Points on a hilly landscape, in no order, each with its height.
From any point a ball takes the steepest step (drop divided by distance) to one of its 2 nearest points. It stops when none of these is lower. Distance is the straight distance between rows; heights are no part of it.
Peza: [ 25 -19 -14 -21   1  39  75  24  -3  37 -44 -57  -1   0  14  44  38  17
 -19  -8  -9  65 -19 -44  16 -16 -22 -49  64 -24  18]  (h 6.05)
ner: [ 30 -16  18  13  -8  18 -16 -50  -2  -7   4 -43 -17 -10  37 -29 -10  29
   4 -21  20  39  16  -6  13 -60  -2  38  -9 -42 -33]  (h 0.87)
Fidaz: [-72  -6 -19  80  18  19   3 -18   2  35  50  47  21  -6   6  -2   0 -30
 -47 -10   5   1 -64  26 -53  -7  50 -51  40   2   7]  (h 2.60)
gere: [ -2 -50   4  24  16  74  42 -22   0  -9 -14  13 -11  20  32  -5  35 -25
 -46  40   9  31 -16 -17 -29   3 -40  73 -29 -17 -36]  (h 3.10)
Lonu: [-34 -17  35 -14 -43  -7  -1 -12   8 -10  24 -32  65  27 -37 -29  43  28
  -8  16  13 -55   8 -27 -27  44  -9  -7 -18 -18  15]  (h 5.06)
buke: [-58  36 -10  -7  49  -8 -83   8  40  15 -30  63 -43  23  10  64 -25 -17
  51 -49 -23 -22  18  -5 -36 -26  21  12  -1   6  24]  (h 7.07)
kuro: [-75  62   0  46  13  27 -10  -4  30   1   5 -11   4  -5 -13 -77  12   3
   0 -11  -5   1  15   2 -28   2 -21   9  57  -7  -6]  (h 6.70)
Venaz: [-47  39 -35  41  -4 -22 -24  44  29  58 -18 -16  -3 -13 -46  24 -60 -17
  12  -8  14 -20 -43 -10  25 -13  17 -43   4  18   3]  (h 2.61)
Rovut: [-36  -9 -13  33  48  16 -24 -50  61  28  49  -5  16   6  27   1  51   2
 -28 -16  46  29 -51  15 -28 -13  70 -27   6  26  19]  (h 2.96)
vomi: [  4 -71  -8 -26 -33  31  -3  18  67   8  -6 -61  33  45   2 -14  12 -33
 -43 -13  33  21  31 -26  42 -15 -22 -42 -20 -64   6]  (h 5.36)
fif: [ 42  -2 -46  22 -21 -29   0  -7 -23  -1 -15 -61 -23 -12 -45 -22  21  17
 -11  62 -13  21  46  43  31  34 -41  65   9  23   2]  (h 2.72)
futin: [-25  36  76  39  30  21 -79 -38  19 -30  47  -1  45  -4  16  29  65  -9
 -22 -32 -47 -47  -4 -24 -62  50  11  27 -38  19 -10]  (h 4.57)
mosi: [ 27   1 -51  21  14 -42  24  39  14  26  30 -10 -25  14   3 -48 -23  29
  43   7 -36   8  30   5  56  -1  43 -38 -15  33 -32]  (h 5.10)
puge: [ -8 -67 -25   6   0   5 -35 -46  34  29  22  16  36  18  16  45  -3 -17
 -13 -10  45  -6 -39 -10  25 -45  64  10 -50 -25 -36]  (h 6.06)
keda: [ 25 -17 -73   0 -35 -17  73   2  25  26 -60 -22  24 -11  -8 -16   8 -35
   6  25  51  49  10  -3   0  14 -61   7   9   6  36]  (h 6.86)
Gano: [ 73  -3 -44   5  16 -29  24 -30  13  48 -67 -22   0 -27  23  30   4  18
  53 -44  22  -3  40  -3  -1 -16 -30  10   1   7 -20]  (h 7.98)
lotes: [  4  -4 -24  30 -50 -28   3 -36 -16  75 -48 -47 -10  13 -39 -17 -20 -21
 -10 -34   4 -23  28  26  15  14 -21 -42  11 -10  20]  (h 1.51)
birar: [ 39  -3 -26 -20  27   7  -9   8  39 -16 -60  54 -38  12  45  21 -46  -3
  30 -83  19  35  37 -16 -23 -53 -21  23 -32 -31 -22]  (h 3.50)
nir: [-78 -27  68  -2  23  39  -9 -14  34  11  -9  29 100  57  10  47  35  24
  -4  12  -4 -10  22  18  10  40 -34  -5 -34 -44  24]  (h 4.98)
sim: [ 72 -27 -13   8  -3  28   5 -13 -23  31 -50 -29 -46   0  34 -37 -39  18
  -5 -28  -4  24  -4  27  20 -70 -29 -17  49 -35 -25]  (h 1.40)
vesaf: [  6 -23 -37  30  47  19  18 -72  21  18   0   9 -46  -9  41  34  16   3
 -48 -20  18  -7   6 -24   1 -55 -19  41 -25  42 -34]  (h 3.35)
rozan: [ 39  34 -65  13  13 -32   2  17  -9  16 -16   9 -42 -62 -49  44 -52 -14
 -25 -50   0   9  12   3 -21 -63  16   6  27  46 -22]  (h 2.44)
tatis: [ 26 -30 -24  26  11  21 -48   6   7 -10  19 -18  27   5  29 -15  12  -6
 -23  19  43  -8  -7  24 -20  12 -51 -36 -31 -15  -9]  (h 1.78)
Tet: [-36  -8  10 -15  -3 -34  34  63 -23 -23  13 -25 -28   5 -36  -3   9  24
 -26  67 -16  82  -8  40  -8   6 -29 -42  25   6  20]  (h 5.63)
Bop: [ 39  18   9  37  26 -32  -1  21 -59   2 -12 -26  15 -19 -50 -13   7  45
  12   6 -24   6 -10   2   6 -26 -13  -6  45 -17 -36]  (h 3.66)
zunep: [ 17  25  12  31  34 -33 -10 -23  -9  -7 -19  28  10  -1 -10  -5  20  34
  37 -42   4 -46  10   1  -1 -15   2 -38   8 -15   6]  (h 3.33)
Ser: [-19  -3   2 -44 -36   2  26  71 -17 -19  -9 -28 -14  18 -17 -23 -20 -23
  -1  51 -40  27   3   6  -1  51 -63 -88  19  -1  34]  (h 5.34)
togi: [ 17  13   1   6  -8  38  49  36   7  31 -33  19 -21 -13  20 -34   0  -2
  36 -26   0  35 -14   9 -19  62  40  22  61  11  31]  (h 6.22)
milav: [-79   6  50   8 -38  30 -23  23  -5 -10  39  22  42   8 -11 -22 -35  -1
  17   9 -31 -49 -10 -23   2  36  61  -3  12   6 -17]  (h 1.02)
bebis: [ 85 -20  45  20  -9  40  -3 -26  -2 -11  25 -81   6  14 -11 -20  50 -21
 -74  25  -9  38   2   1 -15  47 -36  77 -52 -14 -10]  (h 1.47)
bamo: [-28   7 -20 -10  -4   2  42  15  -2  -3   0  -9  28 -37  18  33  16  10
  15  10  15 -48 -27 -78 -23 -10   0 -58 -20  17 -24]  (h 3.98)
deku: [-28  73  31  58  -4 -27   3   9  -9 -25   1   5 -38 -63   7 -61 -10   1
 -30  10  11  47  39  27 -13  -7   8 -22  70  12 -30]  (h 6.95)
timi: [ -1   3 -47   0  22 -33  -5 -78  -2  20  -8   0 -10 -44   7  41   6  -2
 -39 -23  62  14 -22  10 -27 -39  21  18  11  18  12]  (h 3.05)
lubur: [-34 -92   4 -39 -30  14  68   0   3  45  11  19 104  51  -3  37  23   7
  43  14  12 -25 -38 -10   0  14 -47 -52  11  -4  62]  (h 5.45)
gar: [  1 -44 -11 -47 -28 -15  25  43  -5  -1  -7 -65  26  -1  -5  35  25  29
   0  58   7  86 -20  -1  28 -13  -9 -58  36 -23  37]  (h 5.86)
vized: [ 18  44  59 -25 -25   7 -15  36  -8 -25  -3 -59 -27  -2  -8 -37   5  11
   9  13 -32  10  49 -20  50  57 -30   8 -20  -3 -32]  (h 5.39)
Lobak: [-59 -14   5   7 -13 -24  35  39  -2  34   5  17  65  11  -6  40 -10  41
  56 -21 -16 -56 -14 -31  15  42  22 -67 -10   9  13]  (h 4.23)
Vak: [  6  27  19  -9 -26   6  20  69 -19  15 -42  -3   6 -35 -44  41  -6  -6
  32  12  49 -27 -39 -16  12  52  41  -7  -5  -5 -13]  (h 6.85)
Tolam: [-70 -59 -37  39  43   9  -6  23 -12   0  15  70  26 -10  12  63  20  18
  20   6  18 -78   6 -10 -20  33  13  -3 -21  18  23]  (h 5.41)
Gan: [ 21  56 -22 -55 -10 -33 -28  20 -25 -28   5  -2  -9 -48 -50  24 -64 -31
  30 -24 -39   3 -26 -22 -11 -28  26  10  32  53 -15]  (h 2.06)
Retuz: [-35 -27   5 -14  17 -14 -40  45 -10  29  -6 -47 -18 -23  23  15 -38  48
  29 -21  -9  22  22  24  33  20  20 -74  22 -26  32]  (h 4.04)
mar: [  1   8  76  53  -5   2 -13  -2 -38 -28  35  -3 -41  29  -1 -56  34 -10
 -77  32  -7  -5  19  63 -20  36 -29  -1 -56 -16  -7]  (h 5.23)
suduz: [ 26  26 -24  45 -38 -39  -9 -43  50  39 -14  -6  18  25 -13 -37 -10 -68
 -28 -10  -3 -29  14  41  30  15 -17 -18 -30   9  -2]  (h 2.00)
demu: [-14   4  26 -14  -9  39  -6 -61 -23 -17  28 -13  35   1  43  -3   6   2
   1  52  -8   5 -35   3  31   4  -5  42  21   8 -14]  (h 0.95)
ruba: [-34  18  13   9  11  -1   2  -5  46  33  25 -13  99  19  -5  28  37  33
  39   5 -27 -10 -12 -24  28  26  42  -1 -14  21  -3]  (h 4.46)
mamam: [-58  29  74  -9 -24  20 -41 -51 -11  -2  57   6  20  85 -19 -20  16  14
  -8  34 -39 -19 -46  31 -41  10  38  28 -21  -6  17]  (h 2.27)
gutut: [ 17 -15 -33  25 -35 -33  41  18 -27 -10  19 -15  61 -20  20  -9  -3 -11
  38  28 -22 -18  16  -7  -7  49 -66 -14 -24  14 -37]  (h 3.07)
fibud: [ -5  30 -27 -17  62  28 -46  63   3 -28  36  37 -42 -25   7  -3 -22  13
  37 -11  -8  26   1   7 -40   7  69  21  44  23  24]  (h 3.13)
pav: [ -2   0   6  -8 -36  -3  22 -13 -28  13 -16 -70  13   5  18   5 -13  11
  21   5  -5  52  31   0  12 -15 -71  10  29 -38 -23]  (h 0.34)
dogod: [ -2  52  22  -7   3  23   4  22   4  18   5 -13 -41  -1  11 -15 -24 -11
 -33  11 -36  22 -25 -28  50 -12  36 -40   8  17 -50]  (h 4.47)
fuz: [ 18 -28 -42 -39 -21 -26  11  25 -25  -5  25  42 -25 -46 -11 -11 -53 -17
  26 -43   5 -19 -31 -10  11 -17  72 -30  34   3  58]  (h 2.26)
Dazep: [ 71  58  37  22  30   4  50 -18  -9 -56 -18   5 -13 -54  10 -10  52  18
 -34  13 -11   7  47 -11  45 -39 -52  85   2  14 -42]  (h 7.02)
tovus: [-10  54  65 -39  36  31 -56  29 -11 -42  27  34  27  43 -11  -8  -5  -2
  55   5 -13  -4 -43   7 -49   5  -1  24  -8 -33   5]  (h 1.69)
fod: [ 59 -17 -46   9 -28 -48  38  12 -15  46 -31  -5   0 -75  14  13 -45 -16
   8 -25 -37  26  37   5  52  10 -14 -49  35  19   0]  (h 4.00)
gufes: [-92 -79  -7   6  31  -4 -19 -60   1  20  30  70  69 -10  28  66  26  18
  -9   4  31 -57 -25 -12 -51 -16 -15 -11 -27  25   2]  (h 5.62)
naf: [ -4  63  84   9  13   0 -21   1 -10 -37  14 -17  13  64 -20 -18  20   1
   5  30  -6  27 -40  33 -10  -1  -3  56 -36 -35 -29]  (h 2.16)
Suvib: [-27   3  19 -11  18 -12 -21  50 -26  22  39  33  19  46 -22  14 -44   8
  50  16 -16  -6 -59  58  15 -23  63 -34  36 -16  33]  (h 4.33)
nivu: [  9 -38   1 -27 -27  -7  59  63 -44 -35 -38  13 -57 -41  -7   8   7   8
  -2   1   8  40  30 -31 -18  40   3 -15 -27  -8 -15]  (h 3.97)
lopo: [-40 -74  54  18 -15  17   7 -16 -23 -42  47  16  20  57 -18 -26  53  10
 -78  33 -25   9  19  35 -39  29  -5 -14 -46 -45  10]  (h 5.64)
Dilat: [  7  10  14  26 -14 -18  58 -10 -55   4  -4  60 -39   0   0 -31  12   8
  -3   9  -5  15  -8  34 -16  23  62   6  36  14  10]  (h 5.92)
bamem: [ 23  59 -27  13  46 -52 -74 -20  50  60 -20  51 -17  11 -15  39 -51 -13
  38 -64 -33   1  -1  26  -5 -41  72 -17  11  22  16]  (h 7.27)
koz: [ 18  36 -16   4  26 -18   0  43  12 -49   3  33  32 -17   1  23 -13 -18
  42  19 -48 -17  23   5  32  25 -52 -21 -36  18 -32]  (h 2.69)
Nidug: [ 33  -9   2 -13  17  18  -4 -18  -4   5   6 -63   4  41 -22  59  57  -6
 -39  15  26  -4 -21  -1 -16  18 -21  72 -59  19 -16]  (h 1.88)
leni: [ 62 -47 -44  20 -34 -19  31  15 -64  46   1 -37 -39 -29  -5  11 -48  22
 -43  44   8   3 -29   2  15 -62   8 -24  24  11 -58]  (h 2.46)
fofo: [-31  -4   9   2 -11  -6  30  -3 -30 -16  38  72  59  10  24  18 -23 -21
  45   7 -41   2 -50  14  15 -30  54 -26  33   1  15]  (h 4.01)
Sado: [ 70  58  47 -14  10  21   5 -21 -17 -35 -29  26 -68 -38  37 -21  12  26
  21 -51 -47  -1  66 -24 -23  12   3  48  23  12 -21]  (h 7.57)
Totu: [ 81  20  18  24 -10 -16   5 -25  41 -10 -12 -55 -20  10  23 -42  18 -14
 -66  33  20  -9  19   5  79 -51 -61  35 -59 -22 -24]  (h 7.01)
mor: [ 53  29 -40 -21 -10 -15   3 -39   6  17 -21 -25 -61  -3 -26 -16 -28 -21
 -30  -5 -61   1  39  -2  70 -30 -18  -5  55  34  -4]  (h 3.11)
Magop: [ 46 -71 -10  17 -10  37  16  52  19  39  -9 -76  30  16  21 -16  22  25
  -5  22   8  14  19 -20  51   9 -12 -44  -6 -40 -23]  (h 5.05)
tamaf: [ 89 -13 -74 -18  -4 -18  43  40   4  57 -77 -55 -71   2  -5  -6   9  35
  16  -7  32   1  26   4   8 -10 -56  -9  -2  32  -7]  (h 8.17)
Kuf: [ 41 -15   8  -1 -38 -25  12  12 -41   3 -37   0  22 -23  -5   2   2  -1
 -11  52  46   3 -35  32  59 -29 -19 -36  13 -54  22]  (h 3.38)
Luki: [ 34   5 -55  18  -7 -28  49  37 -16  33   9   9 -34 -31  27 -20 -41 -17
  -9  57  -7  64 -36  41  -9  14   8 -20   3  62 -25]  (h 1.84)
diduz: [  9  50  19  50  29  27 -11 -44  31 -13  -1 -37 -23  15  -5 -75  25  14
 -27  11  41 -28  14   9  17 -45 -47  80 -40  -6 -12]  (h 6.71)
Pufo: [ 75  37  13   1 -60  -2  60 -36 -24  -3 -46 -64  -7 -54  26 -30  14   8
  -5  35  13  35  10  -4  15  -3 -71  44   1  -4 -34]  (h 0.89)
romos: [ 70 -43 -29 -32  23  13  33 -18  -3  -2 -23 -49 -19  63  20 -20  32  11
  -6  24  30  53  23  -2 -11 -37 -71  76 -45 -15 -11]  (h 6.45)
fezu: [-41 -85 -18  -3   0  22 -29 -19  -3  21   6  64  20  75  -9  -2  10   2
  -4  16  45   5 -19  75 -24   2 -16   2  -6 -39  61]  (h 2.20)
Nivi: [-25  51  -3  53  33 -11  20 -17 -51 -18  24 -24   5 -45   3  -7  14  20
  -6  20 -26 -23  -6 -22 -36 -16 -46  22  42  43 -50]  (h 4.03)
rabif: [ 27  -2 -14 -57   0  22  44   9 -41  -2   3 -10 -57 -47  32  45 -13  31
  18   2  16 -19 -42 -61 -13  -8  41 -31  15  28 -20]  (h 3.73)
Zate: [ 64  22 -34  39  27   7 -14 -34  46  11  -8 -22  32  21 -34 -19  49 -31
  -8   3  -4 -59 -18   0  54 -11 -16  11   6  21   0]  (h 2.38)
zepop: [-71 -51 -20 -43 -43  33 -20  37  43   2  26 -13  52  30   4  -9 -49 -14
  46  -1  -9 -16  12 -21 -29  67  -2 -30  -1  -7  65]  (h 1.95)
Kamon: [  5  -5 -47  29  34 -52  28  29   5  11   3  54  44 -37 -36  49  32  14
  16  -3   7  -8 -20   0  33 -25  47   7  15  27  -5]  (h 3.88)
tukad: [-95  15  25 -31   0  37 -46   3  27 -25  12  58   4  -2  22  -4 -36   7
  45 -11  29  -3  -1   5 -45 -18  34 -28  29 -24  69]  (h 4.35)
kamir: [-48 -20  -5  17 -48 -30  30  -1 -23  74 -17 -55  41  21  -7   5 -36 -12
  35 -11  -3   7   0   9 -29  30 -53 -52   4 -40  -6]  (h 0.94)
Mupeg: [-50   1  97  16  18  44 -46 -62  50   1  44 -15 103  48  22  39  66  28
 -10   5 -16 -25   4  16 -35  65 -30  51 -40  -3  19]  (h 4.78)
Muru: [ 12 -22  13   4 -22 -10  23  23   2  20 -20  -6  20 -28  27  51 -25 -46
  11 -39 -37  23  33 -21  17  22  -7 -58 -12 -13 -19]  (h 3.68)
ranu: [ 12  57  12 -17   9  -1 -19 -25  24  11   3 -21 -44   0  -4  22  -9 -12
 -19 -35 -24 -38 -19 -43  11 -39  63  27 -28  39 -36]  (h 4.09)
nulup: [ 50 -50  34  15 -20  37  -4   0  32  -4  29 -60  65  63 -28 -50  85   4
 -57  47  51  33  -4  30 -20  30 -65  54 -61 -31  22]  (h 1.03)
kod: [ -7 -24  32 -20  -4  19 -32 -45 -21 -18  48  -4 -33   5  26 -16  18  36
   4  11  43 -18 -28   2 -47  29  80  15 -19   9  12]  (h 6.43)
Zakat: [-55  17  10 -41  -8  14   9  -7   0 -38 -23  45 -43   5 -15  18 -10 -12
  16 -36  23 -27  13 -37  -3 -22  44  23  -1 -39  30]  (h 4.02)
bepin: [ 75  33 -12  -8 -17 -23  48  -9 -14 -11 -22 -16 -27 -71  41   5   8  10
  -2  43 -15  80  10  42   9  34 -15  20  38  54 -33]  (h 1.38)
noko: [-98  32 -14  53  19 -21 -34  26  35  21  32  23   3 -11 -38  22 -21  -8
 -38 -13 -10  -5   7  10 -29  11  34 -44   7   9  30]  (h 2.14)
Duluk: [-54  18  37 -58   4  14 -39  19 -31 -77  23  20  16  12 -28  46  -4  -6
  19  36 -30 -18  26  -9 -18  36 -14  23 -10  -1  30]  (h 1.24)
legud: [  3  -3 -31  48 -32 -14  18  32 -49  49 -30 -15  -6 -49 -63  24 -53 -12
 -49  14  12 -25 -41 -10  18 -11  25 -31  39  -1 -20]  (h 2.94)
mikod: [  4 -56 -29  23 -39 -20  59  30 -38  11  -3  13  63 -44  18  72   9 -17
   6  12 -24   1  -6  -9  -3  46 -12 -25   2  25  10]  (h 3.37)
tulal: [ 19  23 -29   5  -1   4  32 -54  27   6   9  13  -4  12   0 -50  14 -15
  -4 -16 -39 -26  -8  -8  64 -63   9   7  38   9  11]  (h 2.71)
nit: [ -7   4  -4   0 -15  -2  13  11 -25   7 -12  -5 -32 -21  14  30 -25 -21
  10 -85 -10  62 -17 -13 -90  -6  38 -21  -1  -9 -16]  (h 6.91)
dadu: [ 22  28   1  36  22   8 -25 -36   7  25  -3 -18 -68 -48  21  18 -28  -3
 -71 -38   5  -8  24  -5 -15 -19  51  46 -23  55 -77]  (h 3.74)
sez: [-32  27  14 -13  -2 -23  26 -21 -10 -52  40 -21 -24  38 -19 -26  42 -11
 -41  20  -1 -13  -9 -26 -35  -7 -42  15 -81  13  -6]  (h 5.15)
zof: [  2  10  -7 -17  58   2   8  39 -29   9   8  62 -76 -22  45  58 -20  15
   7 -28   1  -1 -44 -19 -19 -30  52 -47 -13  30 -16]  (h 3.45)
Guze: [ 47 -30 -25  -6 -12 -18  66  19 -45  -9 -12  36  17 -71  -1  63  21 -16
   2  22  -8  20 -42   6   0 -10  35  19  41  15 -13]  (h 3.63)
kive: [-51 -23  -9  15  12  -1 -51 -58  12  21  47  51  22  11  12  15  16 -22
  -8 -23   0 -35 -40 -24 -26 -49  18  14 -24  24 -35]  (h 5.82)
bagab: [ 59  14 -33  53   6 -22  -7  33  11  -5 -15  41 -15 -47  21 -35 -30  20
  -2 -12   9   0  42   9  22 -20  28   3 -18  21 -57]  (h 5.50)
Beg: [-10 -23   0 -16  15  20 -46  -1 -13 -10  16  -9 -20 -38  36  32 -13  27
   6 -25  43  28 -13 -35 -79   1  75  14 -11   3 -43]  (h 6.67)
furar: [-36 -43  -4  -8 -83   7  53  41   7  18   8  -4  55  20 -19 -70 -36 -42
   6  34  -5  21   0   4  21  58  15 -20   5  -6   5]  (h 2.43)
zab: [ -7  57 -19  15  -7   2 -41 -17  -4 -36   5  24  14 -59 -11 -37 -33 -18
  13  30  20 -39 -10  -4  20 -30  12  46  51  15 -15]  (h 6.34)
Nar: [ 29 -15  56  18  27  19 -36 -34  38 -26  43 -33  54  47  32 -15  52 -14
 -18   4  20  25   0  37 -42  18 -77   9 -66 -39  26]  (h 1.41)
Buto: [  6  22 -55 -12  -5 -12  31 -11  22 -15 -24 -24  -6 -40 -38  26  17 -36
 -27 -49  26   8   9 -32 -28 -12   6  24 -16  35   7]  (h 2.77)
Fovi: [-11  43  16 -35  36 -36 -27  31   3  -2  -8   6 -74 -36  25  36 -28  21
  20 -54 -16  17  13 -10  10 -16  33 -63  33   4  18]  (h 3.75)
Maz: [-18 -17 -26   0  -3  -4  31  22  31  19   9 -67  35  47   1  -8  11  39
  33  26 -11   8  30 -10  32  39   9 -12   1  20 -11]  (h 4.72)
Zuva: [ 12 -19   7  12 -32 -18   9   9 -33  -5  29  20  75  -3 -25 -13  -4  -9
 -18  30 -16 -15 -54  14  53 -51  20 -64  31 -31  -5]  (h 3.70)
rav: [ 96  53  38 -32   6 -18  13 -26  26 -39 -43 -22 -34   6  -9 -35  53 -21
 -17 -38   5  11  27 -13  35  -3 -28   7 -23  -6  31]  (h 7.46)
Mobiz: [ 48  20 -36  18  52  37 -34  35  15 -48  -3  17 -13  -7  -5  -1 -20 -25
 -11  25  -6 -10  -5  24   4 -20 -56  23 -22  -5 -29]  (h 2.25)
Fadeg: [ 13 -53 -14 -34  18   8 -67 -47  10   9   1  13 -27  28  11  14  35   5
  13 -51  55 -16 -40   7 -48  -6  43   5 -20   0  44]  (h 6.21)
Lamuk: [-51 -47 -40  -5 -23   7 -15  53 -30  21  18   3 -23 -48 -11   3 -64   3
   5 -30  43 -15 -48 -21 -48 -16  39 -53  20 -16  36]  (h 1.90)
raz: [-57 -82 -58  10 -49 -13  34  33  -7  31  39 -14  31  26 -42 -45 -17  19
   0  38  -1 -10  -6   1  24  29  11 -47  25   4  61]  (h 1.92)
mevu: [-21 -20  16   1  26  48  14 -24   4 -30 -17  46  -3  49  36   4  13 -11
 -11  -1   9  19  17  40 -10   6 -39  18  -4 -43  32]  (h 2.66)
Mutuk: [ -3  -6  40 -49  28  18 -32 -15  41  12 -24  24 -12 101 -22  -5  33 -29
  32 -64   3  -7 -18   2   3 -29  -1 -10 -22 -44  55]  (h 5.98)
kete: [  4  62  19   7 -45 -27 -12  21  -8 -11 -13  -7  28 -57  17 -22 -43  -5
  30  35  33 -13 -27   4  17  39  27 -17  19  19 -34]  (h 6.59)
ruzip: [  4  50  41   0  16  -6  25 -45  15 -39 -17  -3  -6  -4   6   8  37 -10
   0  18 -33  46  41  28  41  32 -47  85   4  13   2]  (h 6.77)
Lozu: [-71 -43 -23 -33  29 -20  26  -8  24   7  -2  61   7  37  -6  43  40  12
  20 -47  25 -14 -13 -33 -40 -15   0 -39 -11  -4  67]  (h 2.54)
natoz: [ 14  43  17  -5 -20 -48  42  20 -30  16 -44  34 -58  -1 -17 -40 -46  31
  17 -14   1  42  -4  42  45 -37  55  -3  56 -22  -4]  (h 6.30)
Laba: [  6  59 -14 -30  60   3 -19  34  -3 -81  -4  39 -61 -21 -17  -5  -8  13
  17  -3  -7   5  23  -6 -19 -30 -19  55  15   3   8]  (h 2.74)
lefop: [ 34 -49 -31 -36 -35 -12  44 -19  23  30 -42 -48  25  67  -2 -37  47   6
  12  42  80  23   9  10  15 -15 -57  23 -29 -28  25]  (h 6.65)
dapu: [ 15 -12  -9 -15 -19 -60 -21  82 -52 -11  30  41 -15 -46 -12   6 -94 -10
  36  -5 -50  17 -10  29  16  34  45 -30  25   6  16]  (h 2.67)
fudap: [ 26  49  52   8  25 -18   8 -12 -31 -31   6 -27 -86  -1  31 -31  37   9
 -60  27 -13   7   6  -2  -2 -14 -37  14 -39   5 -33]  (h 4.82)
povid: [ -3  12  17 -29 -33  11   9  75 -28   1   5 -43 -50  11 -39 -10 -17 -26
 -51  24 -53  12  -2  -8  39  54  -9 -37 -10  25 -34]  (h 4.93)
Dafa: [ 36  35  -6 -28 -38 -16 -41  36 -46  -2  -5  16 -13 -23 -32  -4 -93 -44
  52  18 -55  13  29  30  33  24  -1  17  45  21  -3]  (h 2.53)
Bupi: [-32 -75  28 -47 -68  21   5 -43  16  28   0 -24  88  23  -1  12  33  -5
 -16  -9  33 -33  -7 -15   3  28 -26 -52  -2 -53  57]  (h 5.28)
luv: [-19  14   8   4  17  20  53  20 -39 -17 -32  13 -87 -14  26  13   5  13
 -26  54  12 -23   8  -6  -7  27 -31   5 -42  18 -45]  (h 4.42)
gimem: [ 10  15   0 -37   7   3 -22   3 -28 -48  29 -17  17   7 -48   4  -3   8
  52   4 -61  -8   6 -44 -10   4  15  45  11  23 -22]  (h 1.67)
Kefo: [-32 -42  23 -43 -11  14  -6 -21  -6 -10  40  53  18  70 -23  -9   3 -21
  -6   5  -9 -16 -44  35 -60  26  34 -19  15 -17  49]  (h 1.74)
Kitos: [-37   1  51  31   7  37 -32 -30   0 -31  54  12   2  -8  62 -37  -9   3
 -13   7 -43 -11  26 -10  16  12  47  26   8 -13 -38]  (h 0.41)
zatu: [-66 -52  10 -19 -30  15  47  22 -11 -30 -27   6 -12  -6 -20   5  28  -1
 -40   3  36  21  22 -53  -8   1  -1  33 -21 -36   0]  (h 3.57)
Zam: [-27 -37  31   0  36  30   1 -25  42 -20   2   8  68  20  20  24  74  33
 -40  51  36 -31  -5  28  30  32 -19   8 -10  11  40]  (h 5.16)
nemom: [-43  47 -18 -17   3  33 -36   9  28  34 -59  59 -77 -10  -4  24 -73 -18
  32 -24 -21  -9  46   0  13  17  19  45  31   0  14]  (h 6.81)
veses: [ 47   7 -25  24   6 -17 -89 -24  36 -15  11  51  -7 -16   4 -27 -40 -16
  23 -34 -11 -51  22   4  12 -25  68  34 -25  16 -22]  (h 5.83)
veku: [-82 -77 -27 -15   1  31 -16   6  57  20  41  48  70  16  21   0 -14 -16
  11 -38  36 -22 -22 -30 -32  -2 -10 -56 -11 -20  74]  (h 2.28)
gozan: [ 24   4 -37 -25  49 -26 -12  13   6 -58   3  68 -33 -40  34  43 -32  22
  46 -32  25 -10  14 -24 -36 -48  13  11 -25   3 -21]  (h 3.12)
Met: [ 11 -53 -64  34  10   5  -3 -23 -22  47   2   2 -48  14  15  -9 -51  10
 -10 -24  12  -5 -15  11   3 -45  14 -24  29  -2 -12]  (h 1.94)
tidu: [ 65  13   8 -42  30  18  -5 -26   2   3  -7 -21  -9  82   3 -32  39   9
  36  -7  -9   9 -30   4  -2 -38 -46  24   2 -22  24]  (h 6.23)
rodop: [-43 -51 -14  23 -23 -15   8  16 -48  23  20 -15  15 -19 -40 -19 -16  15
  -3   2   8 -10   7  12 -50   1  -7 -46  47 -22  30]  (h 1.48)
siz: [-22 -22 -18 -17 -52  20 -30   6  49  -5  15  16  15   7   3 -39 -47 -51
  25  -4  13 -45 -12 -37 -17  32  49  -1 -31  10  23]  (h 1.55)
kul: [ -1  -4 -71  -9 -35 -43  80  51  17   2 -33   5  19 -49  -1  16 -26  -6
  10  18  17  81  44 -23  29  -9 -23  18  -2   4 -39]  (h 7.10)
Sevu: [-78 -42   6  14  33  19 -52  36  46  -2   7  59  55  57 -24  21  14  34
  18   1   3 -61  46   9  -1  33  -7 -26 -35  -4  54]  (h 5.19)
donem: [ 50 -10  33 -28 -20 -23  -6 -17  23  -8 -14 -65  -1  50  14 -22  33 -15
 -27  -8 -12  -4  63   2  70   7 -69   1 -43 -25  38]  (h 7.28)
soko: [-20  91  51  36  55  14 -45   0 -20  -6  22 -13  -3 -23  -7  38  17  -1
  11   2 -28 -38 -10  -6 -72   5 -20  41  -4  33 -41]  (h 4.31)
todip: [ 33 -16 -24  -9   8  -3  43 -26 -22  27 -29 -61 -48  11 -32  36  55  21
 -36  31  -8   8   5 -13   6  -2 -18  34   4  45 -31]  (h 2.23)
litir: [  -3   36    1   41   13   23  -72  -17   20  -27   24  -21  -20   20
  -18 -107  -31   10   -2   -6  -21  -36   47    1    4  -13  -21   51
   14   -4  -26]  (h 6.38)
mevab: [  12  -13   11   -7   40   16 -102  -90   39    7   45   10   10    7
   -1    5   35  -25  -12  -49   24  -29  -68  -13  -52  -40   57   44
  -12   11    6]  (h 6.02)
lovav: [-28  54  10 -22 -20   7  28 -13  -1   8 -59  27 -40 -15   5  19  -6 -30
  24  -1 -32  26  31   8  26  70   6  52  40  32   0]  (h 6.49)
pap: [ 20  78  48   8   0  -5  42  16 -17 -44 -42  42 -50 -57  11 -45  -2 -21
   0 -32 -26  31  60 -19  18 -14 -32  56   7 -14 -63]  (h 7.32)
mip: [-35  29  42  -2   1 -12 -36  -4  18 -49  28 -26  10 -15 -15 -38  10   2
  -8  12 -39 -70  52 -21  28  39 -46 -20 -18  -6   6]  (h 5.31)
sira: [  5  -7   3 -29  26   2 -25  10  -1 -13 -24  17  28  -4  -2  45   8  28
  31  -7  39 -33 -37  -4  56 -39   4 -33  26 -49  31]  (h 3.06)
bopi: [  8 -20  32 -43 -35  25 -24   2  53  10 -26 -21  37  88  20 -40 -14 -54
  26 -32  -7 -16  20 -32   7   2 -17  -7 -33 -53  12]  (h 5.70)
tok: [-37 -27   6 -48  41  -4  16 -35   0  -8  17   9  21  40   2  38  37  52
  35   7  33  15 -26 -22  12 -37  -7  18   9 -31  21]  (h 2.81)
Boda: [ 41  56 -24  29   7 -10 -74 -34  34 -50  25  -4 -25 -40 -15 -62 -40 -28
 -55 -25 -16 -23  35   3  14 -48  22  36   5  12 -15]  (h 6.08)
biven: [  6 -30  28  17  49  34 -54  16 -28  12  42   0  12  40 -17  14   1  19
 -26  28  -4   6 -62  52  10  -9  27 -41  13 -17  19]  (h 4.68)
baz: [ 69  25  -2 -37  -9 -35  30 -31 -12   8 -73  -2 -79 -51  28  34 -21  25
  15 -58  -5  27  73  16 -12  -9  -9  32   5  27 -17]  (h 7.79)
koziv: [ -5  28  46  25 -19 -25  29 -42 -36 -37  10  40  -1   0  20 -41  49   2
 -33  45  13 -18  16  49 -12  69  16  -2 -15  23  11]  (h 5.61)

Two balls start at each pair of points below. Name the first point that both come to, or write -.
fofo and kete: -
Kamon and zab: -
tidu and donem: Maz

Where does a ball stop that starts at each point below?
gufes: Kitos
Suvib: Kitos
rav: zof
keda: zof
bamem: zof
